Each scene shows the same named points in several views. A view is turned or mirrored, shifted and resized as a whole, has a little noise and may leave points out.
(in the rows, 128 means zero)

Scene 1
View 1
dibe: [105 128 133 141  98 117 148 142 118  94 135  95 166 117 144 115 146 103
 146 119 111 146 113 115  97]
kadi: [143 112 157  81 108 146 130 161 148 180 142 134 128  87 136 123 145  85
 168 133 124 103 114 120 147]
ritip: [119 120 153 141 124 113 141 122  82 120 115 146 169 136  89 127 169 115
 117 138 129 172  99  86 110]
sof: [114 117 138 143 144 110 152 149  95  92 135  85 177 115 116 109 151 110
 128 126  84 154  82 130  95]
zevu: [123 117 148 135 133 116 144 140  93 117 128 119 164 121 103 118 161 109
 129 132 109 154  92 110 111]
fol: [135 113 153  97 121 137 136 157 129 158 144 123 143  95 127 120 145  92
 153 129 108 114 103 122 135]
Lag: [107 135 131 133  73 127 145 145 138 103 138  93 156 106 164 123 140  96
 161 117 121 133 128 119 101]
Tep: [125 128 157 119  91 139 136 131 121 134 142 122 155 107 128 136 136  89
 143 122 131 137 112 105 119]
Kupu: [131 119 169 135 132 123 134 112  67 142 123 163 162 137  60 136 167 112
 106 144 135 171  88  80 122]
gagil: [100 131 118 142  84 117 154 156 143  82 138  66 166 106 180 113 136  99
 165 111 103 134 124 134  91]
gezoz: [135 118 170 108 113 144 130 125 104 161 143 151 148 111  93 141 146  94
 132 135 135 140 100  93 135]
fedav: [126 107 131 118 141 106 145 166 115 146 106 142 141 116 117  99 185 120
 150 149 109 139 104 112 130]
Tega: [126 123 162 130 119 128 137 125  92 130 135 135 165 121  93 133 153 102
 124 131 124 152  95  97 117]
Mif: [116 132 162 135  93 134 137 116  98 119 140 128 168 123 109 142 142  95
 125 123 137 156 108  92 110]
fura: [114 134 153 131  74 135 139 120 119 116 142 115 162 115 134 138 134  90
 139 119 139 145 120 100 107]
kitu: [144 107 163  97 150 142 138 156 117 155 160 110 153  90 107 123 139  88
 140 128  88 115  75 134 133]
Kizu: [110 141 146 128  46 136 136 121 133 130 129 140 149 121 148 141 147  91
 155 123 162 143 147  83 114]
kal: [ 94 134 122 164  82 100 150 129 104  79 106 115 171 140 140 114 166 120
 139 125 132 170 127  96  89]
duk: [109 135 138 135  71 125 143 126 123 116 124 129 156 126 140 131 151 100
 150 126 146 149 137  95 107]
bod: [110 135 149 140  85 129 141 122 112 105 139 110 167 121 130 134 140  99
 135 117 133 151 116 100  99]
Supob: [142 113 168  97 121 138 129 137 109 185 127 174 136 110  90 132 166 100
 139 147 137 132 105  91 148]
fov: [102 129 128 146  94 112 153 143 122  92 124  96 166 119 149 113 151 107
 150 121 114 147 119 117  95]
View 2
fol: [124 162 148 166 166 141 138  62 146 153 128 127 124 148 134 126 144 159
  83  96 127 160 103  81  81]
Lag: [116 138 153 131 159 134  69  93 173 102  98 120 136  82 136 136 152 155
 102  77 114 147 146 120  92]
gezoz: [147 170 138 182 146 171 163  83 166 138 153 125 161 146 104 133 155 140
 147 106 126 146 109 103 107]
Kizu: [140 152 159 139 158 156  78 111 198 107 126 106 175  73 130 171 163 126
 124  63 101 135 128 142  88]
zevu: [121 156 116 147 136 156 150  61 131 107 127 145 124 117  87 112 152 176
 127 110 143 131 164 106 106]
fura: [128 145 150 147 150 146  89 103 185 107 115 124 149  97 120 125 154 147
 138  86 117 147 145 121 115]
Mif: [136 148 135 155 139 162 121  98 176 104 131 132 155 107 100 123 158 150
 163 102 126 139 152 121 123]
gagil: [ 93 126 150 111 157 119  54  79 152  87  75 129 103  68 131 112 149 184
  77  79 124 146 184 116  90]
dibe: [106 137 135 124 148 136  89  76 149  96  99 134 116  86 112 113 148 176
 105  94 131 141 176 116  98]
bod: [121 141 139 137 144 148  93  95 175  93 115 129 143  90 107 122 156 160
 139  94 120 140 164 124 111]
Tep: [125 146 151 148 151 148  98  94 174 110 114 128 144 105 122 122 154 150
 133  92 122 148 140 114 107]
kadi: [136 171 159 172 176 143 133  64 159 173 137 116 140 156 155 144 147 140
  68  81 115 163  72  83  66]
Tega: [136 159 124 163 135 164 153  78 153 114 142 137 147 126  91 121 153 160
 155 109 136 134 150 114 112]
sof: [100 138 114 135 137 137 134  59 114  97  97 154  87 110  88  83 142 202
 117 120 151 141 197  96 108]
fedav: [123 178 110 143 149 161 168  39 105 130 142 129 124 121 101 155 148 172
  68  91 140 115 142 104  63]
fov: [104 140 133 119 150 136  86  75 146  88  98 130 114  76 114 123 152 180
  97  83 130 133 177 120  90]
Supob: [154 189 132 183 146 180 188  68 151 156 174 123 167 153 109 165 153 134
 122  95 125 133  90 105  83]
duk: [122 146 142 130 148 150  86  93 168  94 112 122 146  75 117 145 155 155
 119  77 118 131 161 134  92]
ritip: [137 166 105 148 117 173 167  72 139  95 149 138 150 106  65 139 158 161
 157 110 141 110 175 129 113]
View 3
kal: [141 142 127 109 147 106  86 105  87  90 161 132  95 161 117 141  96 134
 125 153 153 142 116 115  95]
dibe: [144 139 132 119 140 106 112 124 108  98 150 149 106 131 115 142 109 130
 129 173 152 138 116 105  97]
sof: [136 133 139 137 157 110  97 121 142  85 134 152 113 126 120 132  99 112
 145 189 145 115 119 105  93]
Kizu: [145 117 128 106 117 121 137 127  70 131 168 123 108 145 121 161 118 155
 116 139 159 161 119 119 133]
Lag: [148 139 132 110 132 105 136 130  90 116 157 155 104 119 110 148 119 142
 119 171 158 148 116 101 101]
fedav: [146 122 149 124 166 128 132 104 126 136 132 151 103 171 123 152 117 134
 149 170 134  92 134 117 116]
gezoz: [137  89 139 141 133 143 133 134 125 133 137 120 127 140 137 155 118 130
 145 155 148 128 131 125 158]
gagil: [148 152 130 108 138  96 122 126  93  97 158 165  98 117 106 143 114 136
 118 181 158 145 110  98  81]
fov: [145 143 133 114 144 104 112 116 101 101 154 151  99 134 113 143 108 133
 126 171 152 137 117 105  92]
Kupu: [126  88 136 148 145 144  88 115 137 107 135 100 126 173 145 144  93 117
 155 148 142 120 132 140 153]
zevu: [136 117 140 136 150 125 106 116 133 105 136 135 114 144 129 142 102 120
 146 173 145 117 125 118 120]
kitu: [140 104 148 148 146 134 150 142 155 129 121 158 128 108 129 146 127 118
 149 193 145 105 129 107 128]
Tep: [140 116 133 124 127 120 128 136 104 116 151 133 116 126 124 149 116 134
 127 162 156 148 118 113 126]
Tega: [136 103 134 139 139 131 110 126 129 110 138 122 120 145 134 145 106 123
 144 159 148 130 127 124 139]
fura: [139 117 128 123 123 117 123 137  97 113 157 130 116 124 126 148 115 137
 125 157 160 156 116 112 128]
Mif: [134 105 126 132 120 127 107 137 104 104 157 110 123 134 133 147 104 130
 130 151 157 157 119 125 140]
kadi: [151 105 149 128 135 134 182 138 116 167 136 157 120 125 123 165 142 143
 136 171 147 115 132 109 141]
Supob: [141  87 146 138 142 152 147 123 125 156 133 123 125 162 141 162 122 136
 149 151 141 109 137 130 163]
View 4
Tega: [ 90 129 128 113 149 158 131 178 110 130 120 148 136 141 142 139 115 161
 115 128 124 139 129 128 122]
dibe: [130 121 126  88 139 129 126 139  78 132 113 154 150 107 131 103  83 151
 128 128  94 119 134 143  94]
kitu: [105 134 121 161 130 160 106 189 113 165 135 174 142 131 101 162 117 135
 118 142  82  96 159 129  89]
Supob: [117 116 139 148 139 185 124 177 146 135 122 152 151 159 128 173 148 143
 101 161 150 131 131 103 147]
Kizu: [158  99 120 107 130 150 120 143 122  97  86 143 152 110 134  95  76 157
 104 165 152 146  87 118 127]
Kupu: [ 65 133 141 100 168 173 148 187 122 124 126 140 131 169 160 159 142 169
 113 112 145 159 132 127 146]
duk: [146 106 127  96 136 144 129 141 106 111  97 145 149 117 138  99  86 152
 114 147 135 144 105 129 122]
ritip: [ 87 127 143  81 161 156 150 162 101 124 123 139 138 153 155 138 127 164
 119 110 131 152 134 134 134]
fov: [141 116 134  80 139 124 129 128  73 131 111 150 155 107 132  99  79 147
 128 129  98 119 136 143 100]
gagil: [156 112 124  84 130 114 122 125  67 131 109 156 155  91 123  82  61 145
 131 134  80 110 132 148  82]
kadi: [160 110 129 174 115 170  97 165 139 145 117 168 161 127  97 157 115 124
 101 185 118  98 132 105 111]
gezoz: [101 126 122 144 143 173 120 194 137 129 117 154 135 145 130 153 122 157
 104 149 138 138 122 115 127]
sof: [ 94 138 136  89 151 128 136 155  66 151 136 159 139 125 131 125 101 150
 135 102  67 112 165 154  88]
kal: [131 112 144  45 153 122 146 116  71 112 109 137 152 117 153  89  89 157
 129 116 119 143 126 145 118]
Mif: [ 97 126 120 108 148 153 129 177 110 116 105 150 135 128 139 116  92 166
 110 130 131 148 112 132 116]
Lag: [157 110 120 103 125 130 117 136  89 122 102 158 154  96 119  91  65 146
 121 150  97 116 119 135  92]
bod: [119 121 119  97 145 140 127 161  97 117 104 149 139 113 137  98  77 161
 119 131 118 138 113 137 105]
fol: [134 121 128 154 123 161 108 168 119 150 123 167 154 129 104 152 113 133
 114 160 101 101 144 118 101]
fedav: [140 113 162 104 139 152 135 128 103 152 136 152 162 148 130 163 143 129
 118 139 112 111 160 122 130]

Which points are out of place in each view (at most two, in the order of its rows)? Write - if all are in place.
view 1 => Tep, gagil
view 2 => Lag, duk
view 3 => Mif
view 4 => -

Scene 2
View 1
rapu: [132 129 121 112 141 115 128 115 128 133 106 136 149 110 127 121 133 108
 113 136 130 129 125 146 119]
nepit: [123 139 131 118 146 125 122 113 123 137 105 120 152 119 111 138 138 110
 127 133 135 138 152 121 129]
tizi: [115 134 140 109 153 117 130 115 116 161  93 127 150 138 126 124 126 109
 132 141 103 146 141 134 115]
gelif: [148 136 109 120 132 103 125 116 135 117 114 142 131 103 122 136 126 116
 112 149 144 121 122 158 122]
zuvaf: [132 129 117 108 152 112 132 118 124 139 113 135 144 123 135 122 134 111
 115 143 110 121 119 152 118]
dule: [124 149 123 120 164 121 120 118 115 131 126 110 142 136 109 152 151 118
 133 142 119 116 156 114 137]
Disu: [141 146 109 120 151 105 124 119 125 121 128 128 128 124 118 151 138 121
 125 155 123 110 135 142 129]
Lis: [134 145 123 125 134 117 118 111 131 120 111 127 143 108 105 146 134 114
 124 136 155 136 151 128 132]
kar: [127 144 128 116 152 111 126 116 119 143 109 125 137 136 119 142 130 116
 133 150 113 133 144 135 123]
dabe: [136 126 124 108 137  98 137 118 127 151  92 148 136 123 140 118 109 111
 120 153 107 140 111 172 101]
kapum: [128 130 129 113 139 112 130 115 126 144  96 138 146 118 128 123 123 109
 120 139 123 141 129 148 115]
ritag: [137 136 121 117 137 101 130 116 128 134 106 140 133 121 125 135 120 116
 124 153 121 133 126 157 115]
nok: [154 139 112 130 103 103 119 107 150 105 101 151 132  76 105 140 113 114
 112 143 183 144 134 158 122]
sos: [137 144 118 120 144 107 125 117 125 126 117 128 133 124 117 146 132 119
 126 151 128 123 139 142 125]
nimi: [135 139 118 116 145 105 128 117 126 133 112 134 134 125 125 139 128 117
 125 153 118 126 130 149 118]
Zin: [121 147 132 117 159 112 127 118 114 149 107 120 137 148 117 147 132 118
 139 151 102 134 150 128 122]
Gos: [130 142 123 116 151 111 125 117 121 137 112 127 139 130 121 139 135 115
 128 146 119 127 139 137 123]
lanak: [136 126 119 113 135 110 130 114 132 133 103 141 145 106 130 119 125 109
 111 138 132 131 120 158 116]
Fazal: [158 128  94 116 129  97 131 120 140 107 124 154 128  93 134 126 127 116
  98 153 140 105  99 179 118]
vipu: [139 127 122 115 124 104 130 112 136 133  93 150 142 102 128 119 116 110
 112 142 139 141 119 163 110]
View 2
zuvaf: [127 135 141 144 125 114 153 112 126 140 135  98 135 142 129 136 140 114
 141 105 140 121 147 126 137]
nok: [120 169 105 105 133  93 138 115 141 127 156 150 129 106 140  89  43 119
 125  91 119 101 151 161 180]
nimi: [123 135 128 148 131 120 150 121 126 127 140 106 135 132 131 125 119 118
 128 100 127 119 148 138 127]
vipu: [127 158 134 140 121 115 140 104 124 146 151 129 129 123 144 116 104 118
 145 109 139 123 157 137 171]
dabe: [125 146 147 171 118 143 140 100 114 152 154 123 127 135 148 128 126 115
 154 108 144 121 160 132 143]
kar: [124 125 130 163 136 115 151 133 122 123 132  96 135 124 128 122 141 130
 116 116 121 139 146 138 133]
Disu: [121 128 117 131 136 105 159 131 136 118 132  98 140 137 119 126 109 118
 120  87 121 109 135 142 111]
sos: [121 132 121 139 135 109 154 129 133 120 135 103 136 128 125 120 110 123
 119  98 119 119 140 144 125]
kapum: [128 141 139 155 127 117 145 117 122 140 140 109 132 123 137 119 133 125
 132 118 133 136 154 134 158]
rapu: [129 144 136 135 127 101 151 114 128 139 136 106 132 128 131 123 128 120
 134 111 137 131 150 132 161]
Zin: [119 115 128 173 139 127 154 143 121 113 130  90 136 124 126 124 148 131
 106 113 113 143 142 139 111]
tizi: [125 127 140 178 133 126 149 129 115 131 135  98 131 121 135 121 159 133
 120 129 127 154 153 132 144]
dule: [121 113 116 141 144  93 166 152 135 105 117  76 143 126 110 124 142 130
  95 106 109 137 131 142 115]
Fazal: [127 158 130 107 119 104 147  91 137 148 148 125 138 153 131 133  82  99
 163  76 149  83 147 135 144]
Lis: [124 140 114 123 141  85 153 138 137 113 133 107 135 110 124 103 103 132
 104 107 112 132 141 149 158]
lanak: [127 150 138 136 125 109 146 107 127 144 141 116 132 128 137 122 119 119
 141 108 140 123 153 130 163]
Gos: [123 128 127 149 137 112 155 130 128 121 133  97 136 128 126 124 131 125
 117 107 120 129 143 138 129]
ritag: [122 140 131 154 129 126 146 117 124 133 146 117 131 129 137 121 112 119
 132 101 129 118 150 140 135]
View 3
sos: [137 132 143 126 112 144 109 141 105 109 124 124 135 129 149 144 133 145
 124 142 115 129 133 138 117]
vipu: [113 113 124 149 119 170 129 136 131  83 116 140 138 133 142 157 111 132
  88 140 116 131  79 140 123]
dule: [150 163 134 100 114 121 104 129  78 129 116 101 121 129 152 124 157 146
 144 150 110 134 143 129 118]
nimi: [131 128 134 131 118 151 123 138 103 107 131 130 126 129 151 145 119 146
 114 137 105 133 124 136 110]
kar: [133 147 132 109 116 136 127 131 103 116 131 126 111 131 154 137 136 144
 121 143 100 129 120 131 101]
rapu: [128 133 116 141 122 160 122 133 104  96 110 119 132 131 144 137 122 135
 103 145 110 142  92 133 128]
zuvaf: [134 132 113 145 122 162 131 142  88  99 123 121 120 123 152 134 105 146
 107 134  99 148 114 125 118]
gelif: [131 110 141 154 111 166 107 144 119  91 116 128 154 130 143 156 115 141
 108 139 127 133 119 148 131]
Zin: [138 157 131  97 118 126 132 128  95 127 137 123  98 131 156 130 141 149
 129 144  88 130 129 124  90]
Lis: [133 139 142 116 113 136  96 127 124 109 103 117 149 142 140 147 157 129
 122 159 132 122 106 146 135]
dabe: [116 114 116 146 121 174 152 141 119  85 140 146 110 128 151 152  90 147
  85 129  88 135  91 131  96]
nok: [115  95 156 148 105 163  91 136 165  81 100 142 181 147 130 179 138 121
  98 157 155 116  87 165 149]
tizi: [125 158 109 104 125 138 147 126 103 113 129 122  92 133 155 127 131 141
 106 148  84 132  89 119  95]
Fazal: [127  84 139 188 113 195 111 159 110  74 125 139 166 120 140 164  79 150
  96 125 125 148 127 149 136]
kapum: [120 137 116 129 123 156 134 129 116  97 119 128 119 133 148 141 121 137
  96 146 101 135  86 129 112]
lanak: [123 124 116 150 122 167 127 135 115  88 112 127 135 130 144 146 113 137
  95 142 113 139  87 135 127]
Disu: [144 129 146 133 110 147 103 146  95 113 126 119 142 124 150 143 127 150
 131 138 115 135 153 140 119]
nepit: [135 157 124 104 120 130 111 120 108 116 106 111 126 138 148 132 156 131
 119 158 112 130  97 130 125]
View 4
zuvaf: [133 134 110 121  95 133  96 136 145 137 149 108 161 112 139 110 114 152
  94 152 118 160 144 114 130]
kar: [149 108 119 138 126 133 126 119 147 143 145 127 160 132 131 101 134 126
 102 123 119 150 157 125 131]
Fazal: [ 94 128  96 118  91 102  95 127 110 122 128 105 133  55 155 117  95 192
 133 177  79 179 147 102 117]
nimi: [136 111 117 128 115 123 118 123 135 138 141 120 152 110 136 102 125 145
 108 138 110 154 154 117 128]
nepit: [146 125 101 138 127 122 147 129 151 133 135 151 155 143 121 117 115 112
 115 125 123 165 138 123 158]
Disu: [128 105  97 144 122 128 116 106 130 124 116 133 162 100 145 110 141 149
 117 135  99 168 153 122 116]
rapu: [128 137 106 119 102 116 119 140 142 134 147 124 147 115 130 118  98 143
 112 150 115 168 139 112 148]
ritag: [133 110 126 123 112 114 120 127 131 144 151 114 140 105 138  99 115 152
 112 142 104 151 156 114 129]
Gos: [143 116 110 134 121 130 122 122 143 137 138 130 160 125 131 109 129 133
 107 131 116 157 152 124 133]
vipu: [122 126 123 108 102  93 126 145 129 144 160 114 118 100 131 109  80 155
 124 154 102 158 144 104 149]
lanak: [123 136 111 113  98 108 117 142 137 136 153 116 134 107 131 112  91 151
 115 156 107 164 141 108 148]
Lis: [129 111  92 142 132 105 157 119 135 128 122 163 142 121 128 120 109 124
 137 129 105 172 139 118 154]
sos: [134 107 106 139 126 121 128 114 134 131 128 134 155 110 136 108 130 141
 117 132 105 161 153 120 127]
gelif: [112 117 104 125 111 105 123 124 120 128 130 127 133  86 142 112 102 162
 132 153  92 170 146 109 133]
tizi: [159 126 132 121 112 133 122 139 162 153 168 118 158 152 120 101 120 118
  86 125 138 142 149 122 150]
Zin: [161 103 123 140 129 142 125 116 154 145 144 128 172 143 128  98 150 117
  90 111 129 141 158 129 129]
dule: [151 110  87 157 134 147 131 105 155 124 114 153 185 140 129 115 153 112
 104 116 126 167 146 133 132]
nok: [100 107 105 121 128  65 165 126 103 131 131 153  94  79 132 118  68 155
 170 149  75 175 141 101 159]
dabe: [134 126 148 102  93 110 102 148 136 155 177  86 132 104 136  93  99 161
  94 153 112 141 157 108 131]
View 5
lanak: [112 117 158 149 134 132 147  94 119 147 176 137 121 144 127  81  86 143
 175 119 152 134  61 145 136]
Gos: [131 116 117 151 132 130 141 119 145 160 138 156 127 132 147  94 145 130
 149 139 138 136  98 135 130]
dabe: [113 130 145 183 162 117 141 114 138 142 131 114 131 185 128  90  62 155
 193 101 136 133  60 126 156]
gelif: [146 134 153 117 107 132 152 105 125 151 189 130 129 149 148  75  77 138
 142 149 152 114  67 136 131]
tizi: [103  98 123 190 163 121 126 112 149 153 107 160 115 139 126 105 165 138
 198 104 134 156  94 134 138]
dule: [141 108  95 137 122 138 142 126 150 173 135 179 133  97 157 100 200 116
 117 156 136 147 129 140 110]
kapum: [111 111 153 161 142 127 134 100 138 148 148 148 114 148 127  89 117 144
 191 114 146 138  70 138 139]
ritag: [139 128 140 149 128 120 137 116 144 154 146 132 129 162 146  85  98 145
 167 131 137 124  78 126 143]
nok: [165 128 212  77  41 126 124  89 133 148 221 141  93 153 144  52  76 136
 183 161 171  88  37 122 129]
zuvaf: [111 123 124 166 163 134 157 110 126 150 157 135 143 136 137  96  99 145
 146 120 140 141  83 146 133]
Fazal: [142 151 154 115 123 140 175 104 105 146 210 105 147 157 148  69  12 149
 113 143 156 107  50 142 132]
vipu: [120 122 177 144 123 126 138  93 128 142 176 132 114 161 126  75  74 146
 196 120 153 123  47 134 142]
nepit: [125 100 139 139 113 134 128  99 141 162 152 179 108 106 141  94 183 122
 171 139 149 144  98 143 117]
nimi: [139 126 124 148 132 128 146 120 141 157 145 139 131 150 148  90 114 139
 148 135 137 128  89 129 137]
kar: [136 114 115 156 136 125 134 124 156 163 120 155 126 140 148  96 159 135
 159 135 131 140 102 129 135]
rapu: [109 114 150 150 135 133 145  94 124 149 173 149 123 128 131  88 110 137
 168 127 151 140  73 149 127]
sos: [147 128 122 131 116 128 143 121 145 164 151 149 130 137 154  86 130 132
 135 150 140 123  96 131 129]

Which points are out of place in each view (at most two, in the order of its rows)? Write - if all are in place.
view 1 => -
view 2 => nok, kar
view 3 => Fazal
view 4 => -
view 5 => -

Scene 3
View 1
geta: [119 144 130 129  93 125 114 134 125 129 126 151 135 111 118 124 131 120
 125 139 141 149 124 120 140]
ziki: [112 133 140 127 101 120 113 126 130 131 125 142 131 125 113 133 128 116
 127 129 137 137 129 114 141]
tezat: [113 127 152 110 127 125 120 112 122 138 116 135 137 127 126 128 128 120
 136 142 110 117 135 138 133]
rogig: [117 141 121 148  87 136 116 156 142 124 126 134 126 124 107 153 142 114
 119 108 139 162 121 103 145]
tob: [101 134 151 126  92 104 108 119 133 126 137 147 121 131 101 125 110 114
 126 122 148 128 137  94 150]
Bamil: [112 125 140 137 104 124 116 128 128 138 124 138 133 134 109 149 138 112
 124 126 144 145 121 115 143]
Dud: [106 146 151 111  92 100 110 114 125 123 136 158 125 112 113 101 101 124
 131 139 141 122 142 105 146]
ror: [128 135 125 134 111 143 122 139 124 139 113 138 143 118 124 146 154 116
 128 138 127 154 115 137 133]
guvan: [135 138 121 130 119 151 126 139 116 141 107 139 151 111 135 144 164 120
 129 150 118 156 109 155 127]
gon: [115 140 134 125 107 136 121 145 141 127 120 126 129 123 118 139 133 119
 130 117 111 139 130 119 137]
neba: [123 126 132 133 125 147 124 139 132 139 109 124 142 129 125 155 156 116
 131 128 110 145 117 139 132]
neb: [109 129 146 126 106 119 114 123 128 132 124 137 130 130 112 135 124 115
 130 127 133 132 133 115 141]
View 2
guvan: [141 151 127 127 129  91 120  90 117 137 136 116 211 148  91 131 107 152
 105 101 124 133 149  92 131]
geta: [147 157  84 110 135 129 120 109 119 138 114 125 150 130 116 115 147 132
 123  94 133 134 125  98 131]
neb: [139 131 103 114 138 131 125 123 136 141 109 133 147 122 128 107 138 119
 136 130 134 136 114 114 140]
ror: [148 149 116 125 131 108 125 106 128 136 131 121 186 139 106 127 111 138
 109 102 123 123 135  96 127]
Dud: [132 145  67  98 141 146 115 109 118 144  90 132 118 114 127  92 191 123
 155 121 148 167 113 120 142]
Bamil: [151 138 100 126 137 131 126 126 140 139 117 134 161 129 130 119 129 113
 123 120 120 117 103 105 135]
rogig: [163 154  96 116 130 139 133 138 147 131 133 124 129 120 130 122 104 115
 107  88 126  93 127  95 114]
tezat: [120 122 124 114 139 110 121 103 126 145 109 129 175 129 110 104 141 136
 145 151 141 166 131 124 153]
neba: [142 131 141 127 133 102 128 117 140 136 132 125 190 136 110 124  88 132
 112 127 126 124 140 107 133]
ziki: [144 139  95 115 137 132 125 121 134 140 112 130 145 123 125 110 141 121
 132 120 132 133 118 110 137]
View 3
neb: [122 112 147 128 112 122 124 102 130 142 106 122 131 102 129 125 149 129
 133 136 126 133 110 114 145]
guvan: [107 155 160 136 110 110  82 139 135 134 149 122 162 149 142 154 148 115
 145 145 173 129 152 107 130]
gon: [126 124 140 122 126 100 119 120 127 155 112 109 138 120 145 133 159 117
 133 117 139 114 113 114 125]
tezat: [110 119 164 140 110 122 101 118 129 122 137 119 161 106 130 101 138 117
 140 145 128 122 113 104 159]
Bamil: [112 124 144 120 108 126 125  95 136 150  99 122 124 108 120 150 154 138
 135 141 136 139 127 114 131]
Dud: [155  77 151 161 109 125 135  91 123 128 108 151 119  88 146 117 137 118
 122 130 117 152  86 115 173]
tob: [137  86 139 133 113 129 145  81 128 145  86 131 109  82 130 123 150 133
 125 130 110 143  92 118 151]
neba: [ 97 152 149 114 115 109  96 129 137 148 127 103 155 133 131 142 154 124
 144 138 153 114 142 109 117]
ror: [113 144 149 128 108 115 100 122 136 146 126 125 140 134 138 164 151 124
 139 141 163 135 144 115 124]
ziki: [127 111 140 128 117 116 129 103 130 149 101 123 123 104 137 135 154 129
 128 127 131 131 109 114 137]
geta: [140 114 147 145 110 117 119 105 130 144 114 143 122 120 147 158 148 122
 130 132 149 153 121 118 143]
rogig: [130 127 126 110 122 105 134 104 131 172  87 118 106 123 142 176 170 132
 128 117 152 133 127 125 107]
View 4
gon: [117 130  95  80  77 142  96 135 113 114 136 154 107 155 127  90 143 114
 101 146 119  94 165 132 112]
guvan: [ 94 125 145 111 139 116  75  76 107 124 125  44 125 121 113 120 150  73
 122 156 111 129 122 110  92]
geta: [107 143 117  75  78 135  96 109 142 107 120  84 112 176 154 104 141 123
 120 137 130  85 150 148 140]
Dud: [146 157 104  73  58 126 118 150 137 127  90 130 106 198 184 113 114 172
 152 104 142  46 155 177 177]
tob: [111 157  84  65  27 144 117 150 152 124  93 164 100 191 166 120 138 162
 109 126 141  47 172 151 157]
tezat: [135 134 118 121 109 107 102 143  95 164  84 140 115 134 133 144 121 127
 146 122 124  81 128 127 117]
neb: [109 143 101  86  65 134 106 138 128 135  99 149 108 158 140 125 140 132
 113 137 129  74 156 133 128]
rogig: [ 83 133  95  58  62 159  92 107 140  79 160 119 108 167 125  72 163 103
  73 166 119 104 176 127 115]
ror: [ 88 128 124  97 106 130  84  91 122 118 124  74 120 139 117 116 156  88
 106 155 117 117 141 114 101]

Which points are out of place in each view (at most two, in the order of its rows)? Write - if all are in place.
view 1 => -
view 2 => -
view 3 => guvan, ziki
view 4 => gon, rogig
